Points on a hilly landscape, in no order, each with its height.
A ball rolls from a point to the lowest of its 2 nearest points, and stops where none of them is lower. Distance is the straight distance between rows; heights are no part of it.
k77 h=5.72: [111  70 127 107 217 161 129 166 149 138 115 103  96 158 102 150 167 107
 110 125  80 123 159 111 136 204 139 132  80 171]
k866 h=1.72: [ 83 117 174 159 132 119 142 125  27  99 107 152 124 125 110 124 111 114
 147 153 115 186 115 202 136  87  91 160 175 101]
k754 h=1.41: [135 195 148 105 157 138 119 128 138 114  93 143  75 102 167 146 114 124
  99 176 194 134 143 195 149 110 116 137 107 117]
k420 h=6.01: [107 172 111 130  80 118  97 104 126 121 154 140 158 118 128  88  68 170
 159  54 160 106  82 106 136 136 160 110 162 150]
k4 h=3.23: [143 160 119 129 122 137 169 143 173 155 142 133 136  87 134 121 132 103
 155  95 172 154  96 100 126 136 120 125 134 144]
k491 h=2.17: [141 169 179 131 106 122 121  59 126 142  84 147 113 129 157 122 102 114
 103 169 146  98  96 174 142  64 102 174 150 153]
k640 h=5.88: [117  79 132 115 146 118 125 131 114 128 101 119 157 168  82 151 171  99
 135 138  66 142 150 137 120 156 112 156 107 111]
k485 h=3.45: [105 121 123 124 136  81  99  61 120 141  97 128 138 175  92  94 142 126
  82 168  96 130 137 170  98 101 125 130 183 108]
k256 h=5.29: [133 111 145 117 179 138 126 141 157 122 121 137 111 134 134  76 158 170
  95 158 155 103 134 125 179 185 171 174  91 114]
k474 h=6.80: [119 124  81 178 112 121 128 139 133  89 159 118 156 148 154  82 113 170
 142 131 154 121 117  78 127 135 148 121 136  88]
k409 h=3.34: [124 100  98 137 138  95 129 105 110  75 154 114 140 156 127 198 137  86
 111 169  43 137 119 117 102  92 122 101 138 144]
k928 h=3.50: [152 119 130 110 116 124 157 154 157 160 130 115 146 107 129 151 150  72
 139 103 129 167 110  97 103 115  95 140 137 144]
k183 h=1.23: [149  93 133  90 147 135 125 142 150 147 135 119 124 128 105 149 182 105
 125 137 143 137 145 136 131 142 107 172 100 146]
k63 h=1.95: [179  92 148 149 112 175 164 125 118 167 148 143 147  61 135 172 113 129
 207  95  81  99 126 100  99 184 130 101  76 131]
k170 h=3.66: [112 112  99 131 157 161 132 179 116 152 185 122 152  90 151 110 101 173
 110 101 178 150 172  73 128 173 124 134  93 122]
k12 h=2.21: [151 115 102 156 147 132 147 122 123  86 165 115 128 132 150 177 156  89
 139 180 144 160 128 141 136 106 111 146 107 120]
k512 h=5.41: [133  89 131  98 187 142 102 130 134 125 141 133  95 130 128 124 169 150
  90 156 134  96 158 154 163 170 155 168  82 144]
k953 h=1.93: [163 184 166  90 116 124 116 100 173 143  85 146 107 120 161 131 114 114
  95 158 170  84 111 155 143  79 110 158 131 166]
k681 h=1.80: [152  98 135 150 123 130 165 132 126 114 131 110 159 151 110 158 176  87
 144 160 135 159 110 123 152 121 102 160 115 116]
k439 h=2.23: [143 106 140 181 109 125 172 104 104  95 110 103 173 162 103 149 168  97
 141 170 132 160 107 147 131 104 109 131 149 111]
k814 h=2.85: [109 171 176 102 103  99 163  52 151 122  80 161 118 161 136 103 130 173
  99 173 153  99 106 160 179  94 130 136 136 137]
k413 h=2.27: [169 175 159 112 110 135 105 123 166 159  88 117 128 115 139 132 129  67
 100 130 142 117 118 144 131  69 101 172 153 158]
k665 h=2.58: [106 149 142 118 100 108 152  95 155 153 113 152 118 144  85  97 156 154
 166  86 171 112  92 108 164 167 139 138 147 139]
k144 h=5.25: [ 85 156  97 173 115 113 163 118 120 114 125 133 148 136 104 103  94 154
 186  97 170 138 103 109 121 173 148  90 146  88]
k591 h=0.82: [131 137 138 143  87 116 139  61 127 140 100  99 154 171  77 118 170 125
 122 141 149 128 109 149 145  87 109 120 193 151]
k617 h=4.57: [107 149 112 164 104 104 138  87 121  84 116 125 127 195 110  59 147 177
 101 147 173 102 109 126 159 135 172  97 183 130]
k628 h=1.15: [161  74 140  79 154 154  97 186 121 182 161 120 105 106 147  96 126 210
  69  89 163  75 173 101 137 156 143 138  87 161]
k516 h=1.96: [ 78 114 165 144 161 101 168 119  36 105 117 164  71 118 113 104 117 136
 122 163 105 162  98 178 149 102 112 178 173 125]
k445 h=3.24: [119 153 110 141 150 144 139 188 129 122 162 121 111 104 142 114 123 154
 148 156 198 174 168 104 147 148 126  97 101  64]
k900 h=3.74: [109 111 159  78 116  80  84 119 149 175 125 120  95 165  99 115 132 101
  82 128  68 134 137 147 117  77 114 134 138 133]
k718 h=5.80: [104  69 141 106 190 140 105 129 139 133 110 116 114 166  92 143 170 104
 138 143  69 115 150 139 139 176 137 154  89 141]
k281 h=2.00: [139  89 120 119 105 130 144 129 132 151  99 121 137 118  95 167 149 112
 189  99  90 129 143 114  87 152 115 131 102 116]
k812 h=2.43: [114 146 186  68 142 100 146  94 135 133  74 169 101 113 135 131 117 134
  81 170 142 138 131 187 152 105 115 174 104 149]
k846 h=4.27: [153 114 133 134 102 138 117 127 128 181 174 154 135  63 133 132  85 122
 181  79  93 108 114 140  75 138 137  74  94 119]
k715 h=2.30: [112 131 179  86 159 102 169  91 103 123 110 194  96 112 147 108 118 166
  84 187 128 118 106 184 158 116 140 180 118 137]
k146 h=3.08: [106 109  73 145 144 104  96 110 130 109 103 132 137 149 118 112 151 158
 138 140 127 115 157 142  99 158 149 133 125  67]
k702 h=3.79: [140  90 152 105 111 108 135 148  99  84 130 133 206 145 130 186 152  80
 124 120  74 174 163 121 139 126 105 137 115 130]
k150 h=4.02: [127 142 156  65 161 108  92 131 146 133 150 121  95 148 145 154 124  80
  45 150 106 137 115 147 134  97 109 151 131 188]
k222 h=3.82: [144 122 146  88 112 110 126 153 114  98 147 131 181 158 135 171 139  58
 101  96  68 171 167 127 132 101 102 115 125 156]
k402 h=5.48: [127  83 126  98 222 157  96 143 125 120 131 122  78 114 140 130 159 173
  44 136 145 101 184 142 171 184 157 134  84 187]
k590 h=5.46: [142 107 151  92 144 133 128 145 145 103 114 132 126 107 153  66 120 210
  53 151 143  93 146 106 184 157 182 171  88 125]
k367 h=3.05: [120 129  89 109 164 102  89 121 164 108 164 128 101 142 160 137 143 117
 100 135 107 123 136 126 103 127 139 130 119 131]
k299 h=2.60: [141 158 171  77 109 117 164  82 166 120 104 163 118 132 138 117 142 172
 104 161 186  88 114 144 185 109 137 151 112 152]
k811 h=1.92: [162 113 156  55 111 115 117 133 177 172 110 149 101 108 131 124 153 159
 100 112 185  88 143 147 131 118 126 137 106 165]
k546 h=3.40: [153 180 103 152  78 136 127 112 142 164 100 122 135 101 113 122 118  90
 182  74 104 102  96 123  86  79 128  97 176 140]
k463 h=3.60: [113 146 152 108 122  74  93  78 140 168 110 118 122 172 119 101 123 111
  71 146  82 116 119 154 111  72 116 132 185 128]
k216 h=2.11: [ 84 118 157 124 175 113 135 109  69  87 126 167  66 103 118 140 122 133
 140 174 119 156 116 201 145 118 118 174 135 115]
k635 h=4.28: [ 99 193 113 204  89 122 148 124 115 111  46 105 123 176 105 133 138  90
 147 149 174 142 104 162 140 102 126  44 194 148]
k555 h=6.31: [150 113 118 146 120  96 154 124 125 163 192 142 142 118 134 134  96 126
 163 112  65 115  83  93  69 148 128  83 129 103]
k138 h=3.86: [ 99 128 125 148 140 188 145 168 101 135 181 125 164  88 126  92  79 179
 144 107 183 171 142  79 169 193 129 120  90 108]
k377 h=5.43: [123 140 143  88 143 126 131 170 138 104 117 124 122  94 161  93 110 221
  51 146 190 133 167 125 165 139 155 159  82 112]
k790 h=6.32: [140 103 103 157 104 125 201 103 104 146 105 105 181 191  75 131 142 125
 131 155  96 119 117  86  84 151 123  87 182 104]
k231 h=4.00: [159 178 121  98 128 147 129 144 177 153 102 138 107  64 161 132 139 152
  99 101 223 105 138 132 145 116 115 142 132 166]
k418 h=3.21: [131 107  82 125 160 116  80 121 136  82 174 127 109 122 170  99 136 149
  89 157 114 112 148 120 133 131 167 150 114 120]
k737 h=4.10: [117 112  97 182 137 159 155 131 112 131 143 142 186 134 126 116 100 176
 186 117 115 116 119  74 134 200 146 108 107  77]
k156 h=2.77: [112  91  81 129 135 148  92 138 125 112 119 126 133 138 128 126 136 160
 162 122 133 113 172 115 122 172 139 151  86  68]
k656 h=3.57: [108  69 135 109 156 145 117 104  70  60 155 133 150 139  92 179 147  83
 126 124  53 144 135 148 150 126 105 154 114 169]
k637 h=1.26: [110 147 138 137 144 121 120 133 120  92  79 133 125 119 116 173 133  78
 143 158 140 178 145 188 119 103 107 140 125  94]
k837 h=3.44: [106 114  91 127 182 103 112 106 126  71 168 122 119 144 141 169 133  78
  90 169  68 145 108 135 119 103 128 126 143 159]
k767 h=1.58: [165 101 131  78 123 144 107 156 151 171 147 131 108  92 139 110 138 178
 109  85 199  89 150 122 125 150 131 138 100 155]
k778 h=2.22: [123 118 182 130 145 110 163 134 105 106 136 125 152 139 110 137 157  88
 116 174 140 195 107 162 170 114 100 159 131 107]
k613 h=6.19: [166  99 143 154  74 110 192 116  93 163 128 127 182 120  82 171 103 120
 156 120  52 117  98  75  78 136 119  82 166 116]
k339 h=1.14: [139  91 132  66 129 126  73 170 140 153 178 127  63 127 136  90 128 164
  89 101 116  79 162 118 123 127 172 130  89 133]
k956 h=6.43: [ 91 102 120 143 126 163 117 149 116 114 155  84 147  86 109  75  77 202
 112 118 138 148 125  49 148 144 126 169 109 110]
k918 h=3.22: [130 147  92 118 142 118  65 114 158 112 146 112  96 146 158 159 122  80
 125 135  98 113 137 140  89  91 121 129 127 130]
k930 h=4.05: [110 198  86 213  85 141 150 123 123 117  51 125 128 145 115 126 127  90
 178 102 160 130  99 133 130 100 146  76 186 164]
k541 h=4.33: [161 127 116 151  97 108 191 160 134 113  87 125 175 113 131 204 131  81
 157 127 103 170 128  88  98 113 114 125 127 111]
k925 h=3.52: [130  71 176 115 167 135 107  87  76 143 134 125 135 147  90 112 159 120
  97 150  46 109 120 147 177 126 133 196 141 158]
k130 h=4.04: [ 80 146 140 136 131 154 140 178 104 116 166 120 129  96 123  68  76 197
 138 121 185 177 143  75 165 165 136 113 104  90]
k955 h=1.94: [115 183 169 122 132 101 135 111 116  79  99 158  89 126 151  79 103 197
 120 192 164 122 113 185 167 108 152 116 117  83]
k687 h=3.43: [105 122 105 159 185  98 115  92 111  80 165 147  96 134 150 130 129 103
  95 177 103 135 102 154 138 102 132 162 154 136]
k426 h=4.43: [ 97 100 113 168 169 176 129 165 128 142 128 125 161 131 135  79  95 169
 158 110  99 102 130  84 133 218 157 137  96  82]
k775 h=3.68: [161 101 146  94  98 116 139 175 127 141 149 113 146 125 113 165 151  66
 122  98  80 165 148 115 100 103 104 124 126 153]
k648 h=5.61: [ 99 171 120 108 120 108 109 135 183 138  93 155 106 118 150 100 104 149
 129 109 174 118 125 138 102 136 123 141 124  96]
k357 h=3.35: [113 125 104 161 172 103  95  92 111  57 167 153  92 121 184 103 119 139
  92 179 122 116 120 148 147 115 165 163 140 128]
k361 h=2.90: [151 121 143 127  87 113  97 122  92 108 156 102 144 153 128 173 126  68
 113 133  44 134 127 152 111  52 114 116 154 142]
k567 h=3.81: [138 113  99 172 109 162 154 112  96 136 141 137 181 142 113 132  91 176
 190 106  92  71 110  85 101 200 152  88 129  94]
k460 h=3.84: [165 164 116 110 144 154 119 163 161 204 124 130 110  50 150 136 123 134
 110  74 195 111 144 126 112 127 105 122 130 175]
k906 h=3.55: [118 116  93  94 152 117 125 158 155 148 143 121 114 105 139 189 131  79
 139  97 101 160 154 113  75 136 107 111 106 165]
k804 h=5.32: [112 159 127 111 126 147 116 183 124 105 136 107 121  85 160 108 105 194
  74 158 213 155 195 112 148 117 118 147 110 102]
k933 h=3.49: [ 93  92 127 139 136 135 141 109  48  53 136 140 164 129 119 196 119  87
 138 143  72 170 133 168 133 102 109 155 132 138]
k228 h=4.45: [144 173 110 128 143 173 114 146 156 180 113 161 132  45 147 117  86 102
 162  69 140 122 133 143  80 132 132 107 115 161]
k632 h=3.27: [148 182  97 147 107 167  97 150 157 129 153 116 140  84 185 103  74 129
 134  85 180 113 121  91 110 112 116 131 136 132]
k464 h=5.10: [125 109 134 146 164 156 115 135 146 121 110 125 127 151 121  83 156 158
 133 152 130  96 134 127 174 183 168 163 107  78]
k719 h=3.09: [108 139 142 148 113 111 127 114  89 112  75 127 204 170 126 138 117  77
 104 125  95 185 165 164 115  94 103 120 170  98]
k838 h=3.93: [138 146 124 102 128 107 126 140 171 122 155 144 123 133 163  76 121 171
  79 133 170 114 117  97 139 142 138 149 129 126]
k421 h=5.62: [127  82  97 119 213 174 136 167 123 149 159 101 102 145 129 178 160 131
 113 114 114 114 182  89 122 199 127 105  75 176]
k245 h=1.06: [ 95 138 128 118 164 112 102 116 127  94 124 131  94 124 130 172 127  91
 115 162 137 169 144 191 125 123 105 151 120 130]
k742 h=3.77: [119 150 110 172 122 128 191 156 111 112 109 137 125 108 123 162 116 128
 221 141 145 165 117  97 132 146 135  60 117  65]
k893 h=3.73: [164 151 106 118 164 152 125 184 149 205 129 126 100  52 150 170 128  90
 106  70 148 133 150 133  82 126 106 110 138 185]
k459 h=3.07: [150 140 116 130  79 114 113 127 146 161 111  99 126 133 120 145 136  84
 153 108  98 117 112 124  88  71 115 113 167 114]
k603 h=2.24: [151 101 117 141 116 104 113  87 127 149 141 112 140 178 100  92 169 139
 122 146 101  96 111 129 113 119 139 137 155 100]
k368 h=4.14: [154 136 116 176  85 117 199 131 122 126  79 134 172 105 125 180 133 105
 173 118 105 148 105  89  91 121 123  88 160 119]
k22 h=3.80: [112 198  95 194 101 150 168 113 132 132  45 125 147 121  89 133 125  88
 178  77 116 148  92 121 111 108 147  87 198 176]
k663 h=6.25: [153 124 130 147  91  97 172 114 117 181 153 139 167 115 105 153 102 100
 158 106  65 129  77 104  75 133 112  79 141 117]
k115 h=4.51: [ 91 187 117 168  94 126 107 161 129  73 119 110 120 127 160  87  74 163
 138 130 204 154 124 105 145 109 133 103 136  82]
k408 h=3.46: [136  97  97 120 153 144 121 160 144 148 189 124 135 114 153  94 112 166
 115 107 140 120 143  75 122 180 138 147 101 113]
k404 h=1.39: [136 102 128  64 134 117  54 131 149 120 176 136  63 125 144 127 140 154
  88 132 112  81 150 149 125  97 156 136 101 146]
k431 h=4.29: [ 87 198 133 127 107 142 126 184 124  89 145 111 110  96 142  74  64 190
 142 120 203 173 142  89 168 125 128  97 129  99]
k696 h=5.50: [105 110 118 105 176 138  87 103 104  71 148 163  83  92 156 128 123 171
 114 164 144 117 164 178 155 136 147 173  91 128]
k916 h=2.26: [151 115 121 144 107 178 136 112 117 152 157 141 174  80 119 138  97 155
 215  74 129 105 116 103 114 186 133  98  87 133]
k279 h=2.70: [ 96 140 178  91 126 104 117 133 139 140  63 136 143 135 108 124 142  89
  99 115 136 185 145 170 135 112  94 169 124 116]
k972 h=2.87: [136 151 133 137 140 134 153 161 138 106 143 119 103 127 128 123 152 135
 161 162 190 161 127 129 173 141 111 106 106  83]
k352 h=5.75: [119 173 109 135 107 101 104 105 166 149  95 135 128 145 146  98 102 124
 144 103 154 102 108 127  88 113 122 120 163 102]
k333 h=1.40: [121 158 118 159  71 118 142  74 123 128  77  99 146 162  79 122 173 118
 162 102 156 132 114 129 154  96 138 105 199 175]
k766 h=2.69: [169 139 144 144  79 132 102 130  86  98 103 123 194 138 149 169 123  45
 119 113  57 142 162 151 120  56 109 112 154 142]
k765 h=3.39: [113  86 190 112 145 121 134  78  92 149 102 148 132 134  90 105 151 139
  94 158  94 131 114 170 179 126 117 198 143 142]
k388 h=3.91: [136 122 169  98 128 125  88 128 107 100 153 131 173 149 149 151 129  49
  81 113  91 179 152 158 150  86 100 149 143 156]
k284 h=3.42: [140 147  92 116 122 122 108 152 155 129 132 115 120 120 152 186 116  68
 143 112  82 132 137 109  65 102 115 103 122 146]
k116 h=3.38: [107  88 147 153 132 114 145 120  48  80 101 137 184 158 107 178 136  95
 139 160  87 178 146 173 137 110 113 124 138 100]
k494 h=5.07: [ 89 164  77 168  96 111 159  90 116 124 118 133 157 169  96  98 118 156
 170  93 167 122 104 123 110 154 149  76 190 126]
k962 h=6.64: [135 120  69 202 111 115 145 115 126  92 130 121 149 167 148 118 138 156
 148 157 149 117 123 107 103 130 145  99 140  79]
k688 h=2.88: [118 142 153 119 103 112 119 140 134 131  70 130 186 132 118 133 141  66
 119 102 120 194 156 148 127  97 105 140 153 114]
k823 h=2.47: [129  88  91 128 146 159 115 135 132 123 119 125 123 132 134 179 144 137
 181 123 120 111 178 114 109 181 132 139  65  94]
k24 h=4.58: [117 177 104 216  98 125 124 109 126  86 100 120 124 173 151  97 125 136
 130 162 187 113  92 157 138 103 125  78 174 124]
k950 h=2.01: [100 156 122 137  85 108 164  88 131 148  82 120 137 148  73 119 161 120
 177  77 151 133 100 114 144 142 132 120 175 145]
k624 h=4.82: [ 91 158  89 162  92 104 145  95 113 117 113 118 131 204  95  92 148 161
 125 127 179 108 118 127 140 147 165  85 206 154]
k939 h=2.14: [ 90 126 170 113 164  98 180  97  67 127 105 188  66 108 141 108 103 151
  92 161 100 130 107 152 157  91 122 203 161 155]
k770 h=3.98: [124 143 174  83 139 126  88 117 120 128 137 138 137 138 152 157 113  61
  67 131 107 158 128 168 146  76  90 178 142 186]
k143 h=2.93: [143  94 131 134 116 159 125 122 127 190 126 106 136 179  89 103 163 146
 161 121  59  50 117 123 116 154 140 120 142 100]
k802 h=2.95: [123 169  76 180  86 156 158 128 138  98 121 133 144  81 139 141 124 133
 209  73 173 141 115  90 138 128 155 103 141 142]
k978 h=2.72: [154 121 125 114 106  99 111 126 148 157 157 116 116 140 129 118 146 117
 137 122 110 103 120 127 101 100 124 131 140 112]
k743 h=3.10: [124 138 136 102 108 134 142 119 153 144 149 139 130 136 117  82 131 172
 147  88 173  94  90  86 169 183 147 141 124 138]
k117 h=4.35: [142 142 146 116 112 127 122 132 159 191 144 151 123  64 129 125  97  95
 167  72 109 128 105 149  65 127 127 105 122 141]
k478 h=3.30: [100 113 113 126 146  89  95  87 129 128 100 139 128 152  98 133 145 123
 125 147 102 130 143 174  87 122 131 133 151  89]
k664 h=3.26: [113 116 191 121 144 123 148  68 111 136  79 148 119 143  86  82 160 159
 104 184 121 109 104 167 189 140 133 171 133 113]
k31 h=3.76: [111  84 141  86 122  95  88 122 127 152 142 105 108 163  90 130 155  97
 110 120  43 130 144 140 108 109 128 129 125 135]
k482 h=3.65: [133  68 156 101 140 153 124 136  83  78 151 117 180 166 111 187 157  81
 125 126  38 147 154 136 154 150 113 147 101 159]
k206 h=2.97: [169 169  79 155 117 152  99 152 169 131 158 113 127  95 191 142 118 100
 137 122 166 116 141  99 112 100 114 128 131 122]
k594 h=3.06: [107 134 162 112 112  99 142  44 137 142  73 147 127 157  91  89 147 165
 104 167 136 117 113 170 164 116 138 147 152 117]
k230 h=2.61: [169 180 162 136 108 156  96 130 143 147  58 113 161 121 119 111 130  45
 113 114 105 146 118 129 144  54 114 145 171 154]
k353 h=6.55: [ 84 118  96 171 103 167 132 141  94  96 152  97 191 102 110  95  64 189
 160 112 145 155 128  58 141 148 130 133 112  97]
k390 h=5.93: [150  71 136 109 104 113 149 166 114 132 139 113 132 155  99 200 137  96
 133 119  19 115 143  73 104 156 118 109 105 138]
k273 h=1.63: [122 199 160  97 140 128 118 133 136  94  94 151  91 104 177 117  93 177
 102 179 195 121 149 181 150 119 136 131  96 103]
k860 h=6.00: [137  74 142 128 115 118 147 131  89 124  96 112 196 186  83 159 154 106
 116 139  41 142 158 113 119 150 122 131 132  92]
k898 h=6.18: [142 108 159 101 113 129 112 139 136 181 218 147 127  98 130  71  82 158
 133  76 137 108  83 125 120 147 148  99 102 133]
k6 h=6.07: [159  86 135 141 100 110 179 138 105 157 132 123 142 148 105 182 126 123
 150 131  43  96 112  74  92 170 121 111 130 100]
k949 h=2.55: [106 135 165  65 153 101 116 125 168 146  89 143  98 126 124 139 143 110
  83 141 150 151 143 173 120 122 101 165 112 148]
k405 h=3.96: [128 159 108 197 103 124 216 131 115 116  91 141 147  95 131 184 105 114
 201 121 142 170  91  85 118 133 137  62 140  99]
k961 h=1.81: [125 136 124  96 161 121 117 144 153 132 133 136  96 104 153 135 149 156
  92 146 195 135 162 149 135 141 122 146  95 132]
k904 h=3.97: [146  91 124 104 125 117 123 168 127 170 201 122  69 138 115 146 140 114
 136 103  79 105 126 112  99 134 140 101  91 127]
k152 h=5.20: [128 152 127 146 118 150 102 151 129  62 147 109 115 112 179  98 109 176
 103 171 198 149 158 132 163  92 126 135 106  91]
k315 h=2.59: [168 122  77 151 123 137 128 131 158 103 164 113 140 125 177 158 145 113
 154 147 147 136 133 103 112 104 124 137 118 110]
k856 h=1.66: [146  83 154  88 140 121  91 102 119 128 183 120 101 134 115 137 168 108
 113 160  85 106 118 162 138 105 131 171 119 164]
k531 h=6.10: [131 153 149 105  94 137  96 109 143 148 183 138 143  79 136  92  61 160
 147  56 158 107  83 125 132 141 146 113 128 162]
k81 h=4.80: [ 99 113 122 153 160 188 112 174 142 120 111 105 153 141 133  70 136 188
 152 135 126 101 140  98 184 182 165 151 109  73]
k461 h=6.17: [147  89 132 153 112 136 165  94  89 137  98  94 196 197  68 130 159 122
 116 168  67 126 140 122 113 139 124 112 172 102]
k619 h=6.49: [147 106  75 182 112 112 178 108 116 109 103 110 162 181 112 146 155 137
 136 173 123 113 121 119  83 133 140  88 154  89]
k948 h=4.75: [152 169 130 186 112 142 146 116 144  91 106 112 131 120 147 145 154  80
 155 157 175 157 111 146 146  83 113 126 144 124]
k942 h=3.41: [148 104 115 152 102 161 141 127 117 174 150 119 156 163  96 119 138 162
 191 103  75  53 105  99 107 177 146  97 132  95]
k842 h=4.42: [113 161 127 210 106 133 144 117 106 103  75 102 125 170 126 129 130  96
 136 186 170 145  94 187 120  92 106  52 173 119]
k722 h=5.03: [140 182 130 153 102 142 117 121 156  81 120 129 114 131 182  99 116 154
 113 160 206 116 118 147 154 101 129 130 135 122]
k403 h=3.78: [114  75 136 107 132 129 138 173 124 149 174 105  48 156  89 144 145 106
 121  88  41 108 136 111 106 149 152  85  78 143]
k768 h=3.71: [159 147 115  96 118 128 108 161 170 132 164 126 116 113 185 110 115 170
  60 130 188 111 141 100 131 113 131 144 125 141]
k427 h=6.34: [116 104 131 112 123 140 107 155 136 127 171 109 149  94 121  54  62 202
 107 108 125 135 110  48 125 147 149 162 113 132]
k135 h=5.47: [120  90 133  98 179 148 110  97 113 112 141 152  85 107 125 147 164 151
 123 163 140 117 139 181 157 154 131 188  91 146]
k821 h=4.88: [135 172 139 165 124 135 129  94 131  92 108 131 111 127 166 128 125 109
 134 181 189 144  89 177 152  81 109 143 143 132]
k729 h=3.53: [117 150  97 156 136 139 166 174 123 123 144 137 120 111 148 139 108 144
 197 147 176 171 152  78 137 151 137  71  96  62]
k18 h=3.95: [121 138 135  63 152  96  89 156 160 147 167 120  61 142 139 149 130  87
  65 116  95 122 132 136 106  98 119 112 122 171]
k94 h=4.74: [101 194  88 198  83 128 110 133 137  76  99 114 126 159 161  92  93 157
 139 118 196 126 112 119 141 108 146  88 160 116]
k257 h=1.22: [112 168 145 121 174 136 114 129 117 100 140 145  75 100 155 158 118 119
 110 182 167 158 132 193 142 114 107 157 118 129]
k798 h=2.57: [140 139  94 148  97 164 153 110 134 135 153 137 159  86 121 128 132 141
 209  73 157 116 111  95 132 167 141 117 121 137]
k886 h=2.25: [143 137 156  63  93 118 143 107 182 151 111 147 117 124 130 101 149 170
 121 122 182  79 120 121 163 124 132 147 115 158]
k631 h=5.51: [ 91 133 114 111 146 111 124 145 160 144 116 160 110 112 138  81 109 166
 127 106 164 128 132 119 115 176 141 135 107  82]
k252 h=6.24: [137 102 144 106 125 135  95 153 121 149 208 120 139  77 135  61  54 184
 103  92 130 122 115 103 102 154 144 117  95 139]
k391 h=3.85: [119 136 142  71 128  79  79 131 172 163 149 128  58 156 133 113 126 107
  72 130  79 106 121 143 114  84 142 123 132 135]
k508 h=5.82: [142  76 120 104 136 136 154 163 124 120 144 114 108 130 115 231 134 116
 144 118  44 118 152  58 108 175 117  85  79 165]
k79 h=1.62: [156  87 126 134 127 158 165 145 124 170 116 137 148  92 115 174 126 115
 202 106 101 116 136  94  96 192 116 131  84 128]
k701 h=5.73: [142  72 110 109 171 157 149 165 121 143 164 116  92 128 126 204 134 127
 144  93  77 111 169  63 104 192 109  73  67 182]
k654 h=3.25: [ 96 111 147 161 118 118 138 101  42 104  95 138 191 175 105 126 119  95
 105 158 102 189 148 189 114  93 114 114 173  94]
k530 h=1.53: [140 105 125  92 166 129 145 167 145 168 135 118 110 109 117 147 168 129
 111 110 183 141 149 133 127 167 106 145 104 148]
k690 h=5.89: [107 181 119 120  84 106  97 103 157 144 118 147 131 135 138  78  84 163
 130  78 156  81  87 110 119 120 145 114 172 130]
k59 h=4.54: [143 156 113 165 123 135 173 160 149 105  90 112 146 104 144 174 142  75
 164 145 145 177 123 113 114 106 110 120 125 111]
k694 h=4.15: [160  83 132 122 122 145 133 152 115 187 199 132  93 102 134 136 104 133
 172  85  86 102 125 118  90 165 137  92  75 124]
k636 h=1.54: [133  93 152  61 151 115  87  99 136 130 174 149  66 120 120 146 148 131
  84 151  92  87 121 163 144  93 140 146 115 179]
k480 h=5.39: [ 89 137 101 143 134 114 142 132 139 135 138 149 145 113 137  92 101 155
 167  98 161 153 108 111 113 182 138 119 119  83]
k233 h=3.32: [128 199 102 170  93 154 133 134 158  90 102 122 114 100 145 121 135 133
 180  95 203 135 117 118 156 106 148 120 143 147]
k540 h=3.51: [142 169 113 113 104 156  99 165 153 131 148 115 138  84 185 108  84 170
  91 104 204 125 144  88 127 103 114 150 137 139]
k442 h=3.59: [111  70 154  95 136 121 107 155 119 163 137 105  83 173  80 129 157  92
 124 100  14 104 134 112 119 145 148 108  98 134]
k721 h=1.83: [131 104 145 115 127 101  94  84 121 125 146 130 126 140 122 145 143  98
 111 155  97 130 112 169 124  80 105 174 155 145]
k560 h=1.57: [144 115 109 154 106 132 138  66 123 137 120 104 152 193  72  91 179 149
 132 149 139  95 114 130 129 128 143 106 183 125]
k873 h=3.64: [133 122 102 102 172 122 132 182 135 177 159 116  95  93 146 185 113  87
 111  74 127 145 147 112  70 142  98  99 114 191]
k76 h=2.37: [169 168 137 178  93 159 103 126  99 129  58 116 200 145 137 126 117  38
 116 111  83 140 144 134 128  47 115 121 177 144]
k689 h=3.12: [147 105  94 118 132 121 122 142 149 153 169 127 126 140 146 105 146 134
 146 105 121 113 125  90 110 153 132 132 113 107]
k306 h=3.69: [137 232 117 152 108 183 120 156 160 112  86 128 107  86 173 107  93 125
 138 110 221 121 123  98 172 110 143 128 135 149]
k951 h=5.54: [124  75 104 101 224 153 103 160 131 145 148 101  80 140 128 138 165 158
  80  99 151 108 181 110 136 187 137 104  84 189]
k649 h=4.52: [157 151 114 149 155 169 121 123 144 176 153 159 157  27 165 154  71 107
 158  92 122 141 141 144  69 135 125  72  85 164]
k23 h=0.75: [152  71 144  80 168 156  78 184 133 146 150 111  74 126 142  81 120 183
  64 102 122  67 172 103 139 165 181 136  88 164]
k839 h=1.99: [115 134 153 138 131 110 109  68 100 120 105 144 108 132 138 130 110 110
 103 167 119 128 104 189 129  74  98 170 163 145]
k35 h=4.24: [123 155 130 128 109  89 132  95 160 107 128 148 129 161 137  65 142 177
  97 141 163 102  98 114 168 120 156 138 155 118]
k851 h=3.36: [135  71 141 116 128 129 116 146 118 185 122 100 108 180  74 122 157 122
 143 117  20  78 136 121 110 149 148 113 125  98]
k87 h=1.51: [101 142 183 152 132 127 126 121  79  96  85 139 131 115 107 144 116  94
 157 156 142 181 126 215 133  82  98 146 152 101]
k453 h=2.94: [139 131 111 143 112 131 186 118 153 151 141 126 153 110 112 128 141 124
 188  93 151 140  85  88 127 161 116 124 124 127]
k673 h=2.46: [124 138 175 123 142 118 157 140 138 110 128 130 108 134 108 117 159 119
 121 185 169 169  98 159 173 128 106 140 121 103]
k139 h=3.14: [166 100 113 158 104  96 134 112 108 106 143 101 161 161 125 175 155  88
 128 156  65 134 127 133  95  77 108 123 157 122]

Two balls start at each pair of points below. Name the first point that both come to, or write -.
k956, k590: -
k613, k860: k421
k94, k474: -

Call two points neighbours if one is among the 2 nearest of the other. Go from one point of each pair to the other, from neighbour to neighbour, staying as low as possible. Name the highest point that can't be avoided.
k143, k79: k31
k367, k23: k837
k978, k76: k743
k76, k953: k230
k23, k953: k491
